Points, in no order, along strands that fork, close into loops and pass close to each other.
Two points are linked if the straight distance between their rows is under 21.5. Some points are linked to none.
j_702: [6 -2 -3 3 0 10 -4 3 0 -10 -2 3 -2 2]
j_14: [-13 -3 -9 -23 -7 14 2 -24 8 -11 -17 -21 -5 17]
j_532: [20 1 22 28 8 -5 15 21 6 7 6 17 2 -28]
j_973: [-9 -2 -8 -6 2 -12 -7 9 -17 5 2 3 7 11]
j_841: [-9 -9 -17 -16 0 -5 6 0 -13 -3 -20 -2 15 13]
j_539: [-14 1 -6 -10 -1 -10 -12 7 -15 9 10 -2 3 15]
j_447: [25 -9 -4 19 3 10 7 4 7 -20 -12 13 1 -18]
j_379: [-8 14 15 4 -2 -14 -5 9 -3 18 18 1 5 1]
j_311: [5 18 20 11 5 -20 11 14 1 29 14 11 17 -12]
j_883: [-6 -3 -3 -2 6 -23 -2 13 -24 8 2 11 16 -1]
j_917: [-3 14 15 5 5 -25 6 13 -7 24 14 9 15 -6]
j_788: [-11 -6 -14 -15 -2 -2 -3 0 -13 0 -8 -2 9 18]
j_639: [17 -5 18 25 8 -8 14 19 -1 2 2 16 6 -30]
j_201: [-10 3 -6 -20 -5 18 -17 -12 9 -1 11 -13 -24 13]
j_820: [-10 7 3 1 5 -29 -2 12 -19 15 10 8 12 1]
j_661: [-7 -2 -8 -15 -8 19 1 -32 14 -14 -16 -23 -11 11]
j_744: [3 -1 0 1 -6 21 -16 -18 28 -5 13 -8 -42 3]
j_631: [3 -4 -8 -7 -2 21 0 -17 11 -13 -11 -8 -6 9]
j_555: [18 -5 16 18 9 -13 15 21 -9 2 1 18 11 -31]
j_459: [11 -1 5 13 0 6 -2 9 1 -9 1 7 -4 -7]
j_348: [-15 -1 -11 -26 -6 13 -3 -17 1 -7 -8 -17 -5 21]
j_618: [5 0 8 12 6 -15 7 17 -14 6 8 13 10 -15]
j_726: [6 -4 -8 -6 -5 22 -2 -24 18 -14 -8 -12 -15 7]
j_724: [8 -5 -8 1 -1 17 6 -16 11 -18 -19 -6 1 3]
j_616: [7 -7 -7 7 -3 18 10 -27 19 -20 -24 -14 2 -2]
j_246: [-17 6 1 -6 0 -18 -13 6 -13 14 14 -1 5 13]
j_834: [-10 14 11 1 6 -32 0 9 -13 22 13 9 15 -2]
j_858: [-12 7 -1 -14 -8 16 -20 -9 17 3 18 -13 -31 8]
j_389: [-1 -9 -15 -9 1 -4 6 6 -15 -5 -15 5 16 4]
j_57: [-7 6 2 -4 -7 17 -20 -13 24 2 17 -12 -41 3]
j_378: [-3 10 14 11 -1 -11 -1 12 -3 12 14 5 3 -3]
j_323: [3 3 10 14 2 -6 2 14 -5 4 9 9 2 -10]
j_227: [-15 14 9 -4 -2 -22 -9 6 -7 21 18 0 6 8]
j_357: [6 0 8 10 -4 12 -13 1 15 -4 10 -2 -20 -1]
j_401: [3 -4 -9 -7 -6 23 0 -34 21 -15 -12 -17 -15 7]
j_19: [-8 0 -7 -16 -4 18 -12 -12 8 -5 3 -12 -19 12]
j_209: [-2 -2 -7 -8 -2 11 -7 -1 0 -7 -1 -3 -3 10]
j_276: [-10 -2 -11 -21 -5 13 -6 -11 1 -6 -3 -13 -8 19]
j_854: [7 1 9 13 1 0 -3 12 0 -3 7 7 -2 -7]
j_594: [14 16 23 15 6 -13 17 18 9 29 12 15 12 -18]
j_427: [3 -7 -8 1 -7 20 5 -40 22 -19 -19 -24 -9 3]
j_467: [10 -10 -10 2 3 -1 7 10 -10 -10 -12 10 12 -9]
j_954: [-5 -9 -13 -7 4 -20 2 12 -25 3 -7 13 17 1]
j_396: [4 -7 -7 7 -5 18 9 -35 22 -20 -23 -20 -4 1]
j_81: [8 -8 -4 8 4 -9 6 16 -16 -6 -5 14 12 -14]
j_438: [8 -6 2 9 7 -15 8 18 -18 -1 0 14 14 -19]
j_583: [17 9 24 23 7 -8 19 20 9 20 8 15 7 -24]
j_526: [-10 -4 -12 -15 -1 4 -5 0 -8 -2 -4 -5 3 17]
j_87: [1 -5 -10 -4 1 -1 2 10 -12 -6 -7 6 10 2]

A piece is two or more points that can be reached from each other along the links. Count, over all rows, the pieces, the separate loops (a circle has one, a figure eight two, a Y none), the forks (points with three links) and the tips (points with one).
pieces => 3
loops => 2
forks => 2
tips => 4

Name the points in between on the shortest way along the links from the first point to the second, in order.
j_724, j_276 => j_631 j_726 j_401 j_661 j_14 j_348
j_702, j_389 => j_209 j_526 j_788 j_841
j_858, j_14 => j_201 j_19 j_276 j_348
j_311, j_555 => j_594 j_583 j_532 j_639
